Each row is a point on a landscape with many valleys, with its height.
From any point a ball rolls to the lowest of the 2 points nearest to it. It stops when none of these is lower. Distance is the straight distance between rows; heights are no part of it.
Z717 height 40.5: 29, 18, 10, -4, 3, -3, 2, -20, 0, 0, -10, 25, -9, 18, 2, -2, -21, -23, -6, 20, -19, 9, 24
Z284 height 69.4: -27, 15, -5, -21, 3, 17, -8, 4, -2, 13, -9, 33, 16, -4, -36, 26, 0, 15, -30, 29, -29, 4, 12
Z715 height 72.4: -51, 23, -12, -20, -3, 15, -13, 10, -3, -6, -10, 14, 8, 2, -21, 1, -5, 14, -14, 2, -17, -2, -22
Z575 height 33.6: -6, 8, 24, -2, 9, 29, 9, -9, 2, -2, -7, 7, -6, -5, -24, 25, -9, -10, 5, 23, -18, 7, 18
Z70 height 44.1: 30, 4, 10, 10, 1, 28, -2, -6, 12, -21, -28, -12, -9, -14, 8, 1, -23, -23, 30, 3, 14, 9, -6
Z282 height 82.0: 20, 12, 2, -12, 15, -18, -4, -13, -1, -5, -22, -5, -8, -11, 15, 3, -6, 1, 10, -17, 34, -20, 17
Z586 height 55.9: 31, -15, 14, -3, 31, 1, 15, -23, -17, -12, 8, 4, -7, -22, -12, 1, -6, 10, 35, -34, 31, 10, 1
Z237 height 17.2: 3, -7, -6, 10, 2, 10, -10, 10, 6, -6, 5, -32, -4, -15, 16, -7, -2, -13, 26, 3, 5, 5, -2
Z546 height 16.2: -10, -21, -11, 1, -6, -7, 19, 10, -6, -3, 34, -26, 5, -10, -1, -10, 37, 2, -11, -3, 10, -2, -6
Z594 height 57.8: 10, -22, -7, 31, 13, -16, 17, -5, -7, -6, 13, -11, 21, 2, 10, -19, -6, -22, 31, -2, -4, 21, -3
Z997 height 18.1: -17, -12, 13, 21, -4, 8, 9, 12, 0, -17, -7, 14, -14, 8, -9, -16, 34, -15, -20, -18, -4, -28, -28
Z613 height 70.9: -26, 20, -15, -28, -9, -7, -18, 4, 4, 6, -1, 2, 7, 6, 5, -15, 7, 29, -11, -9, 21, -12, -2
Z731 height 25.8: -25, -1, -11, 12, -22, -26, -22, -11, -3, 22, -7, 20, -1, 5, -21, 7, 21, 2, -36, 1, -49, -2, -7
Z467 height 75.7: 15, -19, 14, 14, 10, -9, 39, -6, -9, -19, 6, 10, 3, -9, 7, -17, 29, -26, -10, -18, 3, -9, -4
Z441 height 65.6: -15, -9, -3, 4, -2, -8, -11, -3, -6, 25, 2, -12, 11, 6, -10, 18, 11, 11, -12, 14, -22, 8, 12
Z328 height 17.0: 0, -23, -7, 15, 25, 8, 9, -13, -7, 20, 1, 15, -2, 0, -19, 22, -8, -18, 14, 3, -45, 26, 16
Z514 height 26.5: -23, -8, -23, 12, -17, -5, -30, 12, 9, 8, -1, -20, 0, -14, 15, 0, 7, 0, -3, 2, -16, 0, -12
Z128 height 27.1: 21, 2, 8, 11, -13, 2, -4, 14, 1, -27, -8, -7, -6, -12, 24, -17, -6, -13, -1, -7, 24, -14, -15
Z360 height 75.9: -31, 5, -30, -28, 3, 13, -20, 20, 6, 28, -9, -1, 22, -15, -8, 25, 3, 37, -11, 25, 0, -1, 2
Z331 height 20.2: -10, -26, -1, 1, 1, -13, 36, -9, -15, 4, 30, -25, 3, -17, -10, 0, 37, 8, -7, -17, 9, 8, 20
Z859 height 76.7: -15, 18, -8, -13, -12, -6, -23, 1, 21, 0, -12, -7, -3, -12, 14, 2, -2, 3, 0, 2, 1, 0, 13
Z621 height 39.0: -29, 16, -21, 7, -11, -6, -29, 3, 17, -6, -22, 18, -15, 2, 1, -1, -2, -12, -18, -7, -43, -12, -10
Z445 height 52.0: 5, 12, 20, -12, 6, 29, 0, 3, 0, -5, -2, -10, -7, 10, -15, 25, -27, 9, 14, 25, 13, 17, -3
Z895 height 54.2: -19, -13, -13, -10, -18, -15, -16, 8, -16, 24, 30, -26, 22, 15, -4, 10, 6, 37, -18, 9, 9, -3, 6
Z148 height 71.1: 20, -14, -1, 37, 1, -6, 11, -13, 1, -15, -19, 3, 5, -2, 17, -20, 11, -37, 4, -7, -20, -4, 2
Z975 height 53.0: -17, -3, 18, 17, 3, -13, -7, -6, -5, -2, -27, 11, -14, -3, 6, -5, 28, -12, -20, -23, -32, -18, -3
Z432 height 81.3: -21, 29, -49, -24, -3, 17, -26, 21, 13, 17, -11, 21, 16, -25, -15, 16, -12, 20, -9, 27, -17, -9, 10
Z470 height 76.3: -3, 1, -9, -19, 6, -23, -4, -7, 3, -5, -3, -23, -2, -34, 7, 5, 26, 12, 0, -39, 15, -31, 12
Z625 height 41.5: 4, 11, 25, 4, 4, 14, 8, 12, -7, -4, 18, 2, 2, 27, -6, 1, -20, -5, -4, 32, -3, 13, -8
Z737 height 23.4: 5, -22, -9, -1, 29, 16, 4, -1, 2, 21, 5, 13, -7, -5, -20, 31, -21, 6, 21, 23, -27, 24, 20
Z616 height 38.8: -14, 10, 19, 2, -8, 2, -5, -2, -1, -2, 5, 8, 3, 18, -5, 6, 1, -5, -18, 17, -11, 2, -3
Z221 height 67.2: 16, 6, -15, -15, 6, -5, -15, 8, 23, 16, 7, -9, -2, 8, 13, 6, -36, 3, 31, 18, 21, 23, -1
Z452 height 56.0: 30, -4, 10, 3, 16, 7, 1, -26, -7, -1, -6, 16, -20, 3, 2, 8, -29, 4, 35, -11, 8, 22, 9
Z131 height 53.1: 24, 1, -25, -7, 7, -29, -8, -4, 7, 13, 15, -28, -2, -3, 16, -11, -6, 13, 20, -19, 37, -2, 15
Z169 height 44.6: 15, -11, 24, 33, -9, 21, 12, 11, 8, -14, -13, 16, -3, 8, 4, -28, 25, -37, -6, -2, 1, -10, -27
Z365 height 18.8: 2, 36, -20, -38, 10, 17, -1, 0, 12, 20, -17, 11, 12, 8, -16, 12, -5, 31, 12, 32, 20, 14, 10
Z185 height 52.4: 30, -2, 10, 11, -3, -13, 8, -9, 2, 6, 4, -9, 4, 10, 14, -13, -29, -15, 24, 11, 9, 10, 3
Z130 height 29.9: 24, -22, 16, 30, -1, 16, 36, -1, -9, -16, 25, 0, 10, 9, -10, -22, 0, -17, 14, 0, 16, 18, -12
Z896 height 39.9: 33, 11, 10, 24, -12, 29, 4, -11, 10, -16, -20, 0, -9, 6, 13, -5, -28, -23, 9, 15, -5, 13, -13
Z5 height 21.9: -18, -3, -9, 13, -12, -1, -11, -7, -1, 19, -4, 15, 1, -5, -22, 23, 12, -12, -28, 14, -54, 3, 13
Z249 height 35.9: 17, -24, -11, -8, 15, 0, -10, 4, -4, 27, 25, 17, -6, 10, 1, 9, -35, 17, 45, 14, 14, 37, -1
Z981 height 25.6: -5, 33, -8, -24, 3, 16, -9, -5, 17, 5, -21, 5, 3, -3, -11, 14, -14, 8, 16, 24, 7, 3, 27
Z982 height 57.9: 10, -14, 0, -13, 14, 1, 4, -5, -4, -3, 14, -18, -2, -7, -6, -1, -2, 11, 31, -11, 16, 12, 0
Z337 height 23.7: -1, 14, 0, 4, -8, -18, -11, -6, -4, -17, -28, 27, -7, 2, 27, -14, 8, -16, -25, -28, -13, -31, -14
Z238 height 45.8: 28, 10, 11, -18, 7, 5, 11, -2, -3, 4, 19, -7, -10, -2, -8, -3, -25, 15, 14, -14, 48, 9, -9
Z474 height 59.1: 31, 7, -12, -6, 19, 7, -12, -14, 1, 6, -10, 18, -24, 0, -6, 16, -23, 1, 53, 3, 10, 26, 1
Z349 height 73.2: -39, 18, -25, -29, -17, 2, -22, 13, -2, 25, 1, 4, 25, 5, -3, 0, 4, 37, -10, 12, 11, -2, -3
Z884 height 56.5: -18, -15, 12, 17, 0, -10, 8, -10, -16, 1, 19, -14, 5, -1, -20, -6, 39, 4, -24, -10, -16, -3, 5
Z913 height 25.4: 5, -9, -19, 27, -3, -11, -2, 6, 6, 9, 2, 0, 3, 8, 21, -9, 2, -36, 4, 23, -40, 11, 0
Z802 height 47.2: 26, -11, 25, 27, 4, 28, 19, 4, -1, -25, -13, 12, -1, 7, 0, -18, 1, -17, 7, 3, 13, 0, -15
Z897 height 12.3: -25, -22, -4, 14, -14, 1, 17, 21, 4, -14, 20, -7, -7, -4, -3, -15, 37, 0, -24, -19, -3, -6, -18
Z96 height 56.6: -8, -3, -1, -13, -5, -23, 6, 2, -11, 30, 35, -18, 18, 27, 1, 5, -12, 26, -18, 20, 15, 3, 12
Z569 height 29.5: -22, 7, -15, -3, -20, -33, -21, -11, -3, 17, -9, 7, 1, 6, 2, -3, 12, 5, -32, -6, -30, -8, 10
Z357 height 63.2: 31, -2, -23, 1, 8, 7, -16, 7, 21, 12, -7, 6, -15, -2, 7, 17, -38, -6, 43, 17, 10, 21, -5
Z993 height 51.4: -31, 8, 15, 1, -1, -5, -14, -14, 0, -17, -27, 9, -11, -19, 3, 7, 14, -4, -18, -31, -14, -23, 3
Z475 height 36.7: -28, -19, -10, 19, -12, 16, -20, 30, 6, 7, 4, 10, -2, 18, -11, 4, 10, 2, -33, 20, -42, -5, -46
Z288 height 35.6: 38, 11, 21, 16, -5, 9, 16, -25, -3, -15, -20, 19, -12, 13, 16, 0, -37, -19, 4, 2, 9, 7, 0
Z327 height 49.4: -47, 3, -26, -3, -23, -15, -26, 10, -10, 13, 4, -1, 16, 8, -14, 4, 5, 27, -34, -13, -15, -4, -10
Z842 height 20.7: 0, -9, 15, 14, 0, -9, 5, 3, -4, -28, -13, 27, -11, 11, 11, -23, 17, -23, -23, -22, -10, -27, -19
Z531 height 64.1: 48, -1, 10, -8, 11, 6, 11, 1, 5, -16, 10, -15, -7, -28, 4, -8, -9, 4, 29, -24, 41, -2, -9
Z114 height 46.9: -30, -11, -25, 6, -25, -29, -24, 12, -12, 21, 6, 5, 7, 23, -7, -8, 5, 17, -37, -18, -37, -13, -27
Z333 height 47.7: -4, 25, 2, -18, -23, -1, -16, 18, 2, 1, 12, 5, 11, 22, 17, -12, -27, 5, -7, 32, 16, 4, -7
Z684 height 15.2: -17, -25, 12, 16, -8, 23, 21, 15, 0, -17, 15, 9, -2, 3, -18, -19, 47, -12, -13, -11, 5, -4, -25
Z722 height 44.2: -7, 8, 17, -10, -13, 12, -4, 23, 2, -2, 21, -6, 12, 21, 3, 4, -21, 14, -14, 40, 7, 5, -12
Z55 height 55.2: 16, -18, 5, 11, 14, -8, 13, -12, -15, -2, 30, -6, -6, 6, -5, -8, -13, 0, 33, -6, 11, 22, -3
Z126 height 78.6: -28, 8, -24, -17, 4, 33, -14, 22, 23, 13, -11, 5, 20, -22, -15, 24, -11, 15, -5, 33, -10, 3, 12
Z235 height 74.3: -13, 16, -16, -24, -8, -5, -23, 14, 12, 16, 0, -19, 7, -5, 9, 10, -10, 17, 14, 17, 18, -2, 0
Z240 height 73.8: -39, 12, -3, -5, -9, 30, -17, 17, 15, -15, -17, 17, -6, -2, -11, 6, -8, -5, -7, 10, -31, -4, -27
Z489 height 52.3: 42, -1, 7, -3, 16, 1, -4, -18, -8, 1, -11, 6, -15, -10, 6, 3, -20, 2, 37, -37, 32, 7, -3
Z133 height 57.0: 5, -8, 8, -11, 12, 26, -2, 21, -2, 2, 21, -34, 1, -14, -17, 5, -18, 11, 33, 8, 23, 12, -19
Z511 height 33.7: -37, 0, -9, 6, -10, 4, -13, 26, 4, 1, 19, 5, 1, 25, -6, -3, 5, 4, -26, 1, -18, -9, -39
Z917 height 49.5: 27, 10, 22, -6, 5, 17, 3, -7, -7, -11, 10, 1, -12, 11, -12, 9, -36, 20, 19, 5, 25, 18, 1
Z254 height 37.4: 26, 12, 11, 7, -17, 17, 5, 4, 6, -19, 8, -11, -2, 12, 8, -12, -26, 3, 7, 14, 38, 11, -15
Z788 height 23.6: -16, -31, 12, 35, 8, 23, 19, 21, -7, -7, 22, -15, 11, 7, -9, -7, 29, -9, 3, 11, -7, 0, -13
Z733 height 27.2: 17, 20, 7, 0, -7, -25, -15, -11, 6, -11, -27, 11, -6, 2, 37, -10, -7, -19, -11, -17, 0, -21, 10
Z419 height 16.3: -1, -15, -15, 12, 6, -2, 1, 2, 4, 18, 4, 18, 8, -4, -12, 15, -10, -17, -22, 33, -54, 7, 19
Z559 height 83.9: -28, 31, -46, -19, -22, 3, -26, 15, 14, 23, -11, 27, 15, -4, 1, -6, -7, 14, -15, 11, -23, -5, -2
Z23 height 47.0: -10, 16, 11, -19, 14, 11, -9, -9, 8, -12, -28, -22, -7, -25, -9, 10, 14, 2, 16, -14, 8, -18, 2
Z973 height 71.3: -51, 28, 1, -30, 5, 16, -16, -5, -4, 5, -12, 26, 12, 9, -32, 16, 9, 19, -17, 12, -19, 3, -1
Z89 height 69.6: 6, -3, 1, 31, 4, 6, 4, -6, 6, -23, -22, -18, -3, -20, 19, -13, 13, -27, 21, -14, -13, -4, 1
Z99 height 74.9: -22, 0, -19, -9, -13, -25, -11, 1, 3, -9, -2, -7, -3, -27, 10, -7, 19, 21, -16, -39, 16, -22, 2
Z2 height 24.9: -4, 22, -1, -31, 10, -2, -2, -6, 5, 28, -2, 1, 5, 21, -14, 17, -16, 36, 14, 16, 13, 14, 19
Z75 height 71.2: 4, 12, -27, -20, -10, -14, -22, 9, 17, 26, 7, -11, 7, 15, 22, -7, -26, 14, 9, 18, 22, 4, 5
Z485 height 41.6: -15, 9, -13, 7, -17, -13, -23, 8, 19, -3, -14, 19, -8, 20, 12, -24, -3, -16, -20, -7, -31, -15, -27
Z392 height 41.4: -11, 30, 6, -21, 4, -4, -9, -15, 2, 1, -43, 15, -5, 0, 0, 7, 9, 6, -3, -8, 10, -19, 24
Z10 height 75.6: -18, 0, -16, 13, -7, 23, -21, 28, 11, -11, -12, 10, -2, -11, 6, 7, -13, -13, -13, 27, -31, 3, -13
Z505 height 52.1: 16, -22, 7, 11, 13, -6, 9, -8, -11, 8, 16, 12, -6, 20, -3, 0, -25, -5, 28, 17, -14, 33, 3
Z743 height 47.9: -7, 20, -30, -12, -3, -15, -25, -3, 23, 26, -37, -12, 0, -20, 4, 9, 23, 17, 15, -11, 5, -10, 18
Z450 height 77.8: 11, 11, -12, -29, 10, -22, -11, -5, 14, 7, -6, -24, 0, -25, 7, 2, 15, 20, 14, -35, 43, -22, 21
Z248 height 80.0: 1, -1, -8, 4, 0, 7, -5, 5, 8, 7, -3, -4, -8, -2, 7, 11, -19, -10, 2, 26, -25, 12, 5
Z587 height 59.3: 32, 2, 23, -19, 11, -5, 29, -17, -10, -12, 0, 4, -11, -12, 10, 4, 0, 4, -2, -26, 26, -23, 9
Z819 height 44.4: -8, 27, -8, -23, 5, 5, -24, -10, 16, 3, -43, -2, -8, -21, -2, 12, 12, 5, 15, -17, 8, -17, 17
Z554 height 20.6: -18, -26, 5, 18, 15, 22, 3, 19, -10, -13, 11, -34, 10, -17, -9, 10, 17, -4, 10, 8, -8, 9, -8
Z200 height 90.6: -27, 14, 3, -16, 8, -6, -10, -19, -2, 3, -32, -6, 3, -21, -13, 7, 32, 20, -9, -27, 1, -24, 25
Z822 height 61.7: 0, -40, -23, 19, 2, -24, 4, -3, -17, 23, 31, -32, 29, 1, -1, -3, 14, -4, 13, -1, -10, 6, 5
Z949 height 53.7: 14, 27, 15, -13, -22, 0, 7, 4, -4, -21, 3, 20, 2, 15, 12, -17, -20, 5, -28, -2, 36, -21, -16
Z401 height 33.0: -28, 22, -3, -14, -10, -33, -15, -22, 4, 8, -20, 32, 2, 13, -8, -6, 14, 12, -25, -18, -28, -11, 1
Z772 height 39.6: -22, -23, 6, 30, -5, 25, -10, 25, -2, -5, -3, 3, -6, 25, -18, -2, 27, -13, -17, 12, -25, -7, -36
Z466 height 19.9: 8, -11, -9, 20, -8, 14, -2, 24, 8, 6, 11, 7, 4, 9, 13, 2, -5, -30, -4, 47, -36, 9, -12
Z728 height 49.9: 31, -1, 34, 15, -9, 19, 22, -4, -12, -20, -9, 11, -2, 8, 6, -6, -1, -12, -17, -15, 19, -8, -22
Z596 height 57.4: 9, 18, 26, -18, -1, -1, 20, -8, -12, -16, -3, 15, -3, -2, 0, -4, -1, 11, -14, -17, 35, -17, 15
Z300 height 59.8: 1, -38, -21, 39, 4, -17, 13, 16, -5, 4, 20, -22, 23, 3, 4, -9, 5, -19, 14, 2, -13, 16, -11
Z384 height 33.5: 18, -9, 9, 18, -12, 12, 18, 13, -5, -14, 22, -16, -2, 11, 7, -17, -9, -5, 7, 11, 19, 7, -11
Z298 height 68.2: 16, -12, 12, 11, 16, 11, 8, -3, -3, -29, -20, -12, -6, -34, 19, -2, 14, -18, 19, -27, 6, -19, 3
Z862 height 89.4: -42, 6, -10, -17, -2, -4, -24, -15, 4, 11, -33, 13, -1, -19, -15, 11, 16, 11, -14, -22, -13, -9, 9
Z458 height 36.9: 23, 6, 33, -3, 7, -7, 14, -25, -9, 8, -8, 18, -10, 20, -8, 5, -5, -7, -8, 3, -9, 9, 26
Z968 height 44.5: 33, 5, -7, 11, -5, -1, 5, -4, 19, 5, -6, 19, -11, 11, 10, 2, -37, -25, 10, 20, -17, 10, 13
Z415 height 77.9: -5, -7, -32, 2, -1, 17, -13, 23, 19, 1, -6, -6, 6, -21, 8, 19, -18, -7, 2, 37, -31, -4, 8
Z460 height 78.8: 0, 17, -3, -6, -5, 19, -13, 0, 13, -9, -21, 5, -5, 3, 13, 8, -13, -13, 1, 15, -7, 2, 6
Z538 height 36.0: -31, 35, -8, -28, -2, -12, -18, -23, -2, 15, -27, 36, 1, 9, -14, 3, 16, 13, -23, -11, -17, -6, 25
Z759 height 54.9: -20, -10, 16, 21, 1, -13, 0, -19, -12, 0, -3, 0, 0, 0, -11, -6, 40, -16, -20, -8, -40, -3, 7
Z812 height 63.7: -13, -26, -11, 4, 1, -12, 0, -9, -8, 30, 25, -33, 18, 2, -2, 8, 13, 7, -13, 2, -8, 6, 7
Z383 height 16.5: -10, -35, -2, 11, 20, 6, -1, 7, -9, 11, 10, -30, 14, -4, -8, 20, 2, 6, 10, 20, -23, 16, -5
Z683 height 59.2: 4, -12, 4, 5, 8, 27, 13, 19, -2, -21, 23, -36, 3, -16, -8, -4, 8, -4, 28, -7, 25, 5, -20
Z66 height 26.4: 5, -34, 12, 43, 2, 20, 28, 16, -5, -8, 13, 2, 10, 16, -14, -17, 13, -30, 13, 12, -1, 8, -17
Z14 height 74.4: 7, -20, 9, 9, 14, -22, 23, -12, -10, -13, -5, 1, 6, -27, 17, -11, 27, -14, -1, -31, 0, -16, 14
Z742 height 51.7: -36, -17, -17, -4, -15, 4, -21, 14, -13, 22, 13, -10, 26, 6, -9, 17, 0, 30, -24, 2, -7, -3, -6
Z721 height 68.8: -15, 16, -12, -27, -16, -20, -4, 8, 2, -11, 21, 10, -3, 0, 7, -21, 4, 16, -21, -12, 36, -15, 2
Z909 height 41.8: 42, 13, 16, -7, -6, 3, 20, -2, -6, -10, 10, -1, 0, 12, 11, -9, -27, 11, -8, -2, 51, 3, -5
Z707 height 51.0: 5, 25, 2, -15, -21, -2, -5, 6, 7, -17, -4, 6, 0, 15, 16, -7, -15, -1, -6, 11, 22, -6, -4
Z777 height 59.7: 6, -9, 30, -9, 19, 9, 34, -4, -23, -12, 18, -14, -6, 1, -29, 0, 4, 9, 6, -16, 17, 16, 6
Z53 height 65.3: 22, -7, 18, -7, -5, -32, 48, -7, -11, -5, 19, 13, -4, 1, 13, -13, 14, 1, -25, -18, 21, -9, 11
Z368 height 22.0: -17, 1, -10, 9, -2, 13, -25, 3, 8, -3, -5, -29, 2, -20, 5, 14, 10, 2, 15, 4, -12, -1, 0
Z544 height 23.3: 15, -22, -5, 28, 11, 13, 6, 20, 11, 7, 15, 13, 2, 4, -8, 10, -15, -18, -10, 39, -48, 19, 6
Z215 height 66.4: 28, -3, 2, -11, 14, 8, 19, 1, 2, -29, -2, -16, -6, -42, 7, -2, 6, -12, 17, -34, 27, -5, -7
Z60 height 49.3: -14, 10, 22, -10, 7, 16, -11, -21, -2, -26, -35, -2, -14, -17, -4, 10, 16, -2, -3, -13, -1, -13, 13
Z549 height 33.3: 0, -4, -13, 30, -18, -26, -9, 6, 7, -1, -6, 6, -5, 3, 26, -27, 17, -20, -16, -12, -15, -12, -12
Z316 height 66.9: 9, 6, 9, -19, -15, -34, 15, 0, -4, -7, 21, 14, -7, 5, 17, -10, 6, 8, -20, -16, 28, -20, 11
Z545 height 55.6: 11, 15, 24, -18, -11, 6, 21, 5, -18, -34, 9, 32, -6, 12, 3, -9, 7, 11, -30, -11, 32, -24, -11
Z900 height 31.3: 25, 18, 13, 7, -3, 1, -2, -16, 2, -12, -26, 3, -4, 9, 20, -7, -19, -14, -3, 1, 10, -12, 6
Z431 height 22.1: 9, 1, -3, 4, -4, -3, 1, 1, 13, -14, 0, -28, -7, -20, 23, -9, 6, -3, 12, -17, 20, -12, -1
Z829 height 29.6: 2, -17, -12, 33, -12, -22, -7, 8, -1, 13, 10, -9, 18, 8, 19, -14, 21, -21, -9, 3, -30, -1, -11
Z787 height 79.9: 11, 23, -15, -23, -8, -19, -16, -2, 17, 7, -17, -14, -4, -16, 21, -6, -3, 7, 15, -16, 32, -15, 12
Z604 height 72.7: 13, -10, 17, 17, 3, -20, 12, -17, -5, -6, -11, 7, 4, -2, 12, -9, 10, -16, -5, -14, -16, 0, 14
Z564 height 73.0: -29, 11, -19, -28, -10, -2, -14, 8, 13, -9, 5, -14, 3, -24, 10, -9, 10, 26, -7, -20, 35, -21, -4
Z418 height 61.3: 17, 2, 30, -9, 17, -6, 17, -28, -13, -4, -17, 5, -12, -8, -2, 3, 0, -5, -1, -23, 7, -13, 27
Z484 height 36.3: -14, -1, -13, 24, -19, -19, -20, -1, 7, 5, -10, 7, -7, -3, 17, -3, 12, -25, -17, -4, -46, -11, -3
Z991 height 41.9: 7, -31, -15, 0, 20, -9, -8, 9, -8, 16, 35, -15, -2, 3, -5, 7, -24, 9, 41, 5, 16, 26, -14
Z464 height 29.8: 14, -11, -12, -5, 25, 8, -12, -2, 1, 24, 14, 0, -12, 7, -10, 20, -20, 3, 35, 23, -1, 27, 3
Z883 height 54.5: 0, 5, 6, -24, 7, 13, 1, 13, -2, 6, 15, -21, 3, 1, -7, 11, -15, 16, 12, 20, 25, 10, -3
Z852 height 49.6: 11, -9, -15, -8, -3, -20, -2, 11, 4, 14, 27, -30, 5, 11, 24, -17, -8, 4, 9, 1, 20, 5, 8
Z193 height 36.2: -13, -3, 22, 3, 7, 17, 4, 4, -5, 2, 4, -13, 4, 9, -16, 19, 0, -8, -5, 17, -24, 11, 0
Z650 height 58.1: -7, -14, 21, 7, 11, 10, 23, -4, -19, -12, 24, -16, -1, 1, -25, 5, 30, -1, -1, -5, -3, 5, 2
Z995 height 44.3: -18, 3, -24, 15, -22, -31, -20, 10, 5, 13, 6, 16, -1, 30, 6, -24, 13, -8, -35, -7, -33, -15, -32
Z182 height 11.6: -4, -25, -8, 24, 23, -7, 10, -9, -7, 14, 3, -13, 13, -4, -7, 8, 5, -11, 19, 10, -34, 21, 8
Z335 height 52.2: 42, 2, 34, 12, -7, 17, 48, 1, -12, -20, 17, 20, -1, 8, -4, -7, 10, 2, -27, -5, 32, -10, -10
Z761 height 61.6: 20, -21, 10, -3, 17, -2, 42, -10, -14, -14, 29, 0, -7, -8, -14, -10, 9, 3, 13, -26, 18, 15, -3
Z149 height 60.4: 11, -4, 19, 4, 10, 21, 11, 0, -5, -26, 2, -14, -10, -13, -7, -2, -5, 3, 25, -5, 14, 0, -6
Z503 height 29.3: 11, 5, -2, -19, 11, -25, 3, -9, -6, 30, 14, 7, -2, 34, -8, 12, -24, 21, 13, 12, 15, 20, 23
Z173 height 67.4: -29, 7, 3, -5, 4, 6, -11, -10, -4, 26, -7, 8, 10, -3, -28, 36, 8, 17, -13, 19, -19, 6, 18
Z597 height 63.3: 3, -8, 34, -16, 15, -18, 30, -27, -13, -6, 7, 4, -7, -4, -14, 7, 17, 5, -16, -24, 3, -15, 23
Z352 height 55.3: 22, -11, -12, 23, -3, -12, 4, 1, 0, -3, 1, -9, 6, 5, 30, -23, -15, -25, 20, 5, -9, 15, 1
Z367 height 42.0: -12, -14, 17, 37, -3, 22, -1, 6, 2, -13, -3, 8, -6, 10, 0, -15, 28, -31, -7, 14, -23, 0, -21
Z6 height 33.2: 16, 8, 15, -14, 7, -11, 9, -19, -10, 17, 0, 7, -12, 22, -1, 2, -23, 4, 15, -3, 7, 6, 21
Z904 height 86.1: -18, 25, -39, -11, -14, -12, -21, 7, 23, 29, -23, 17, 12, -7, 6, 3, -2, 12, -2, 17, -13, -4, 26
Z732 height 88.0: -32, 24, -34, -10, -12, -17, -24, -11, 15, 26, -38, 17, 9, -12, -4, 4, 12, 12, -16, -10, -20, -7, 13
Z373 height 48.3: 40, 3, 16, 4, 8, 10, 5, -24, -11, -16, -19, -7, -4, -8, 15, -5, -28, -12, 28, -14, 19, 1, -10
Z627 height 30.6: -30, -13, -22, 14, -19, -7, -20, 25, -2, 1, 15, -11, 7, 10, 10, -9, 9, 4, -19, 7, -17, -7, -21
Z313 height 54.1: 25, 9, 35, -15, -12, 5, 29, 7, -7, -21, 29, 13, -3, 13, -6, -7, 3, 14, -28, -1, 41, -1, -6
Z377 height 61.5: 1, -7, 30, -4, 29, 5, 42, -27, -23, -1, 6, -1, -9, -8, -28, 3, 17, 9, 7, -14, 11, -3, 20
Z912 height 46.1: 9, -18, -19, -4, 5, -26, 7, 6, -4, 14, 43, -22, -1, 7, -1, -4, -10, 21, 25, -4, 25, 12, 1
Z753 height 63.5: 20, -23, 16, -11, 2, -6, 58, -7, -13, -13, 26, 5, -9, -6, 2, -4, 19, 0, -15, -14, 22, 11, 6
Z513 height 38.7: -22, 33, 17, -30, 5, -1, -10, -17, -12, -7, -30, 30, 2, 11, -11, 12, 13, 8, -21, -14, -6, -11, 11
Z876 height 61.4: 30, 1, 1, -1, -5, 14, 15, 23, 8, -21, 14, -30, -2, -18, 7, -15, -6, -8, 19, -14, 36, 4, -18
Z354 height 30.2: -6, 24, 17, -18, 8, 17, -1, -18, 2, 0, -25, 11, -8, 3, -17, 19, -14, 0, 3, 7, -3, 3, 22
Z267 height 48.4: 28, -4, -1, 22, 3, 10, 5, -4, 5, 0, 9, 10, -9, 18, 10, 0, -39, -13, 25, 23, -5, 21, -9

Where does a ball stop that starts at each point below?
Z802 | Z237
Z975 | Z419
Z743 | Z419
Z173 | Z365
Z597 | Z365
Z149 | Z365
Z883 | Z182
Z895 | Z466
Z373 | Z897
